A landscape with many valleys, sampled at points; each row gives a point and its height.
A ball rolls from a point to the lowest of its 2 nearest points, and stops where none of them is lower. Distance is the straight distance between rows; heights are no part of it.
kota: -41 -3 -33 37 -20 -54 -17 -2 -5 -13 24 -10 23 -12 -22 22 -30 10 18 -7  height 26.4
ripo: -22 27 8 51 47 -16 5 -5 95 47 20 -16 -6 -13 -2 29 -7 -14 40 13  height 14.7
bami: -23 -3 -28 39 -4 54 -8 -1 -78 -4 -25 61 -80 8 7 9 28 -1 -4 -44  height 63.1
taf: 2 13 37 -52 -8 1 11 3 -22 -6 -30 5 -39 -13 9 -54 7 4 -8 4  height 8.2
babub: -8 -33 -27 62 2 49 -43 10 -57 -73 -4 14 -30 12 61 78 27 11 -23 23  height 13.1
sofu: 16 -23 19 1 35 0 0 25 45 -32 13 -22 9 -10 52 25 11 6 -6 57  height 36.5
Kono: -5 53 47 -9 -60 -9 10 5 32 -85 -22 -2 14 -32 -29 -56 -30 9 84 -12  height 70.8
vunu: 40 27 46 -36 16 40 35 -43 78 22 -10 -18 -19 -13 -33 -8 1 -9 16 -29  height 24.5
Guto: -4 10 72 -28 -26 -34 9 -30 23 -40 -5 -6 35 -65 -51 -45 -41 12 27 15  height 25.7
Sud: 44 -39 4 -16 53 26 24 5 61 -12 6 -21 35 6 27 41 15 7 -23 48  height 39.4
zipu: -12 41 -12 37 -12 -45 -18 57 68 -34 26 -35 -5 -3 50 -4 -4 -6 67 2  height 19.7
pep: -6 -29 11 7 8 -32 10 -11 48 -25 10 -11 44 -35 -34 15 -26 16 11 31  height 32.0
nofil: -37 13 30 41 43 -33 8 -20 47 45 9 10 -14 -16 -18 28 -11 -4 13 25  height 11.8
Zeza: 53 4 -6 -81 0 38 17 18 -3 25 -10 -19 -12 31 17 -44 31 -8 -29 -13  height 16.4
zefi: -6 -19 11 19 39 22 -33 18 -56 40 13 35 -26 20 50 40 39 -23 -56 4  height 55.8
babat: 7 52 27 -7 -32 -41 -7 21 75 -17 29 -36 25 -26 -11 -37 -21 -9 67 -50  height 22.1
zir: -18 31 43 -4 14 -10 17 5 15 -7 -26 7 -59 -18 18 -22 8 -2 21 21  height 11.6
totar: -5 58 -24 18 -28 27 23 27 38 -51 -19 -16 -59 14 18 -6 7 7 64 -17  height 23.7
zum: -18 -47 -91 47 -21 13 -46 15 -55 -19 38 -19 29 9 1 57 -1 6 -23 -8  height 21.9
lonaz: 21 -6 40 -11 55 -33 -4 -23 -39 64 -2 11 65 55 9 8 1 -15 -56 41  height 27.6
gumop: -16 0 -19 -36 -65 -25 -7 4 -70 -35 -24 -3 24 -6 -23 -77 -20 17 5 -8  height 30.1
gete: -23 16 32 33 34 3 12 13 53 -16 -11 -3 -43 -23 29 9 9 -1 38 38  height 14.4
sopas: 16 -10 26 -9 8 -45 -2 10 67 -20 23 -26 65 -24 -8 -1 -20 6 8 17  height 33.9
vota: -23 17 -42 44 -26 37 -15 13 -70 -39 -20 24 -56 28 35 27 22 7 7 -12  height 61.3
Sazi: -9 35 -3 40 18 -20 -3 30 100 15 31 -40 -7 -14 21 13 -4 -10 54 -3  height 17.4
kol: -40 5 -57 13 -75 -17 -12 -1 -80 -49 -25 14 21 11 -30 -32 -26 27 14 -7  height 32.6
ledug: -7 -20 33 11 50 8 11 -28 -23 62 -12 58 -22 4 2 28 16 -9 -44 11  height 12.1
rekob: -52 -12 -24 15 -41 -31 -10 -4 -66 -53 -22 22 22 -19 -22 -13 -24 29 8 23  height 30.7
zad: -2 -41 -65 24 4 8 -41 26 -39 -1 40 -22 25 19 31 54 12 0 -38 8  height 26.0
Kaga: -10 -31 -50 28 2 -30 -6 -4 25 -8 28 -17 39 -5 -18 40 -17 12 0 10  height 29.0
Nebir: -11 51 -15 39 -29 -5 0 41 62 -66 -1 -27 -13 1 33 -3 -7 4 80 8  height 21.4
gegil: 12 -17 -22 -2 15 11 7 -47 -39 92 1 34 5 33 -58 10 2 -9 -37 -28  height 20.0
suni: -37 -39 -28 64 25 35 -19 -17 -59 -5 2 55 -22 -22 -22 67 7 0 -19 -20  height 6.6
meva: 48 -18 15 -76 -18 -27 -13 29 -19 10 10 -19 83 19 12 -65 -6 -6 -35 9  height 10.1
Pagut: 42 -35 41 -28 56 41 40 -41 52 15 -25 25 1 -7 -20 20 10 6 -24 33  height 45.7
gul: 28 8 -5 -52 -29 4 12 -37 -10 46 -17 -12 8 0 -60 -50 -18 -1 -16 -38  height 13.8
bibon: -4 -25 -20 -38 -13 -9 -20 20 -63 41 6 -5 23 22 4 -37 8 -9 -39 6  height 17.9
Kodib: -39 -21 -63 48 -22 16 -49 7 -88 -15 19 7 4 8 -11 38 -7 5 -17 -25  height 17.2
verab: 14 20 66 -34 -9 -21 21 -40 39 4 -2 -16 29 -40 -48 -31 -37 2 15 -3  height 24.4
viso: -31 -2 40 -13 -34 -67 -9 -12 -19 -44 -15 9 36 -42 -29 -48 -45 19 15 27  height 27.1
fikib: -1 2 62 -29 31 -29 11 -15 -1 26 -9 13 7 -8 4 -14 -6 -8 -26 38  height 34.0
Niki: 0 -16 -53 16 22 16 20 -41 19 68 15 7 -2 27 -59 46 -2 0 -25 -34  height 12.0
regiz: -42 15 -25 -8 -30 5 -6 -6 -73 24 -21 24 -51 12 -16 -39 4 -2 -5 -39  height 67.1
zeso: -5 -27 -25 33 29 44 -14 5 -38 26 13 24 -50 12 33 52 36 -11 -39 -12  height 53.9
zuf: 18 -14 20 -8 30 28 23 -45 -36 90 -24 66 -36 21 -32 -5 12 -13 -40 -28  height 15.3
zame: 19 23 61 4 15 31 13 9 109 -42 11 -31 10 -53 4 -10 15 -5 73 17  height 18.3
demu: 51 25 -5 -26 8 -2 28 -38 69 57 14 -34 37 29 -52 0 -19 -9 -2 -43  height 3.3
gigig: 32 37 79 -22 -7 33 12 -1 107 -24 22 -39 18 -40 -1 -17 21 -26 66 -24  height 19.8
Gek: 30 -47 -29 -64 -33 -4 -23 42 -53 8 7 -23 60 20 12 -58 0 0 -32 18  height 13.6
guki: 25 -14 -48 -7 18 5 29 -33 54 48 15 -26 22 26 -49 32 -10 -2 -13 -35  height 10.8
Saro: 38 52 59 -29 -21 2 13 2 89 -7 26 -41 14 -27 -5 -34 2 -18 55 -52  height 20.8
Tuv: -13 25 15 -36 -62 -51 1 -8 -30 -40 -26 -1 22 -28 -33 -77 -37 20 24 -13  height 28.6
Kanem: -24 -7 46 42 60 -8 12 -41 14 64 -7 56 -24 -6 -20 41 3 -15 -21 14  height 7.7
mifat: -26 -6 19 24 32 -49 -19 22 2 24 32 -9 18 6 51 34 3 -15 -31 33  height 32.4
vavo: 54 11 31 -77 -7 0 2 25 8 13 1 -31 40 22 19 -58 9 -8 -30 -8  height 13.0
vok: 27 -32 -51 -22 -16 10 6 34 1 -48 3 -31 20 3 25 -1 7 19 -11 7  height 39.7
fon: -31 49 4 19 -56 -7 16 -9 12 -74 -33 15 -5 -9 -30 -28 -33 26 69 7  height 70.2
raka: -39 -33 -29 23 1 12 -19 -9 -66 2 4 34 -2 -8 -20 27 -2 4 -31 -3  height 11.9
Zivo: 0 34 -32 -19 -22 33 23 30 11 -24 -20 -17 -66 16 28 -19 20 5 24 -19  height 23.5
divuz: -10 -16 -28 3 -11 27 -20 24 -70 -28 -14 13 -28 11 46 7 24 6 -19 16  height 59.6
Kogap: 15 -48 -86 -7 -2 54 -12 11 -43 37 16 0 -4 30 -5 27 29 -8 -35 -21  height 46.9
Vuna: 38 21 54 -78 -2 24 20 -23 -25 40 -39 11 -26 7 -9 -70 7 -12 -33 -5  height 4.0
nevuz: -40 27 -11 11 -33 2 9 -14 -52 -14 -37 36 -66 0 -8 -25 -1 8 13 -19  height 68.3
savus: -13 -34 -30 42 10 -33 -42 29 -24 -6 49 -24 28 11 52 58 2 -2 -33 23  height 29.4
vap: 67 15 2 -56 2 19 26 -48 23 54 -5 -23 33 25 -54 -23 -12 -8 -18 -36  height 9.0
kagu: -31 -1 -18 71 6 10 -22 20 2 -44 2 -2 -45 2 56 62 11 0 23 34  height 7.8
Bor: 19 -39 -53 17 27 57 4 -13 -31 63 10 37 -25 26 -12 47 30 -12 -45 -34  height 50.8
bigo: 35 -23 -9 -41 -9 -12 3 51 28 -61 11 -33 39 -6 42 -20 2 14 3 9  height 37.3
bis: 37 -21 9 -30 -7 -38 -4 33 50 -55 29 -30 71 -22 12 -11 -11 4 18 5  height 35.5
tupak: 53 28 64 -45 -15 19 24 -41 67 5 5 -27 21 -29 -41 -26 -9 -17 22 -43  height 22.5
tebi: -45 -14 26 7 -19 -42 -4 -5 -46 -57 -24 21 27 -35 -14 -21 -28 25 2 50  height 28.7
mas: 41 24 16 -25 38 33 42 -30 53 59 -12 7 -48 29 -23 4 12 -15 -6 -34  height 27.9
sibam: -45 -28 -6 86 34 22 -4 -29 -22 6 -4 57 -42 -28 -27 69 2 4 1 -11  height 10.0
kovit: -25 -13 -27 67 -17 12 -40 20 -43 -67 3 -3 -16 8 60 62 9 11 -1 32  height 10.6
lam: 52 -24 11 -34 44 23 27 -21 26 24 -3 -6 37 25 -9 18 15 0 -36 23  height 42.9
beku: 16 -25 -87 -16 -30 37 -6 23 -29 -5 4 -29 -8 28 13 6 20 14 -11 -15  height 43.1
Muvu: 19 9 72 -33 41 -37 1 -23 -19 49 -15 14 41 27 11 -21 -2 -9 -43 44  height 31.6
pofel: 42 0 17 -53 16 32 22 -34 -33 74 -29 27 -31 33 -13 -41 17 -11 -36 -12  height 8.9
dato: -13 -30 12 -6 22 9 -19 21 -60 -2 3 15 -19 5 59 17 25 -7 -46 39  height 57.8
rako: -31 -4 -19 16 -4 38 -17 7 -96 40 -13 49 -62 13 -8 -4 20 -15 -28 -54  height 65.1
Vamok: -9 -12 6 -17 17 -23 -22 4 -55 53 14 10 32 29 13 -9 4 -12 -51 16  height 21.6
ralar: -47 33 -34 44 -38 -71 -10 11 13 -15 19 -12 8 -6 -17 -4 -38 7 44 -25  height 24.7
lozov: -4 10 46 15 20 5 11 3 73 -27 1 -13 -5 -42 4 0 0 0 48 36  height 16.5
Fise: -33 45 -12 10 -52 3 16 1 -36 -57 -46 29 -40 10 -3 -23 -14 20 33 5  height 69.3
nir: -34 -15 -19 62 26 17 -1 -6 0 -20 -7 21 -50 -12 17 53 10 4 10 22  height 10.7
Dom: 0 -12 19 14 26 -46 -14 36 38 -5 24 -28 32 -2 60 21 -2 -6 -8 46  height 34.4
Tomu: -23 54 -6 21 -35 -68 -6 16 51 -15 21 -24 4 -13 -20 -29 -35 -3 66 -40  height 23.2
ribid: 22 10 -26 -40 2 32 20 13 2 23 -6 -15 -44 21 18 -24 27 -6 -14 -26  height 19.9

For each start below, name the point where the ball stops.
vota: Vuna
fon: Vuna
Sud: suni
mas: meva
zad: suni
lonaz: meva
Zivo: meva
totar: Kanem

Call two points neighbours if one is among the 2 nearest of the other. Go from one point of each pair to the other, from neighbour to neighbour, staying as low as possible. Name the highest point that can't be avoided.
Kanem / meva: totar
suni / kagu: nir
Vuna / Kanem: zuf

For each start below, name every point that the ball comes to, in order.
Muvu: lonaz, Vamok, bibon, Gek, meva
lam: Sud, sofu, Dom, mifat, savus, zad, zum, Kodib, raka, suni
vok: bigo, bis, sopas, pep, Kaga, kota, ralar, Tomu, babat, Saro, gigig, zame, lozov, gete, zir, taf, Vuna
bami: vota, divuz, dato, zefi, zeso, Bor, Kogap, beku, vok, bigo, bis, sopas, pep, Kaga, kota, ralar, Tomu, babat, Saro, gigig, zame, lozov, gete, zir, taf, Vuna
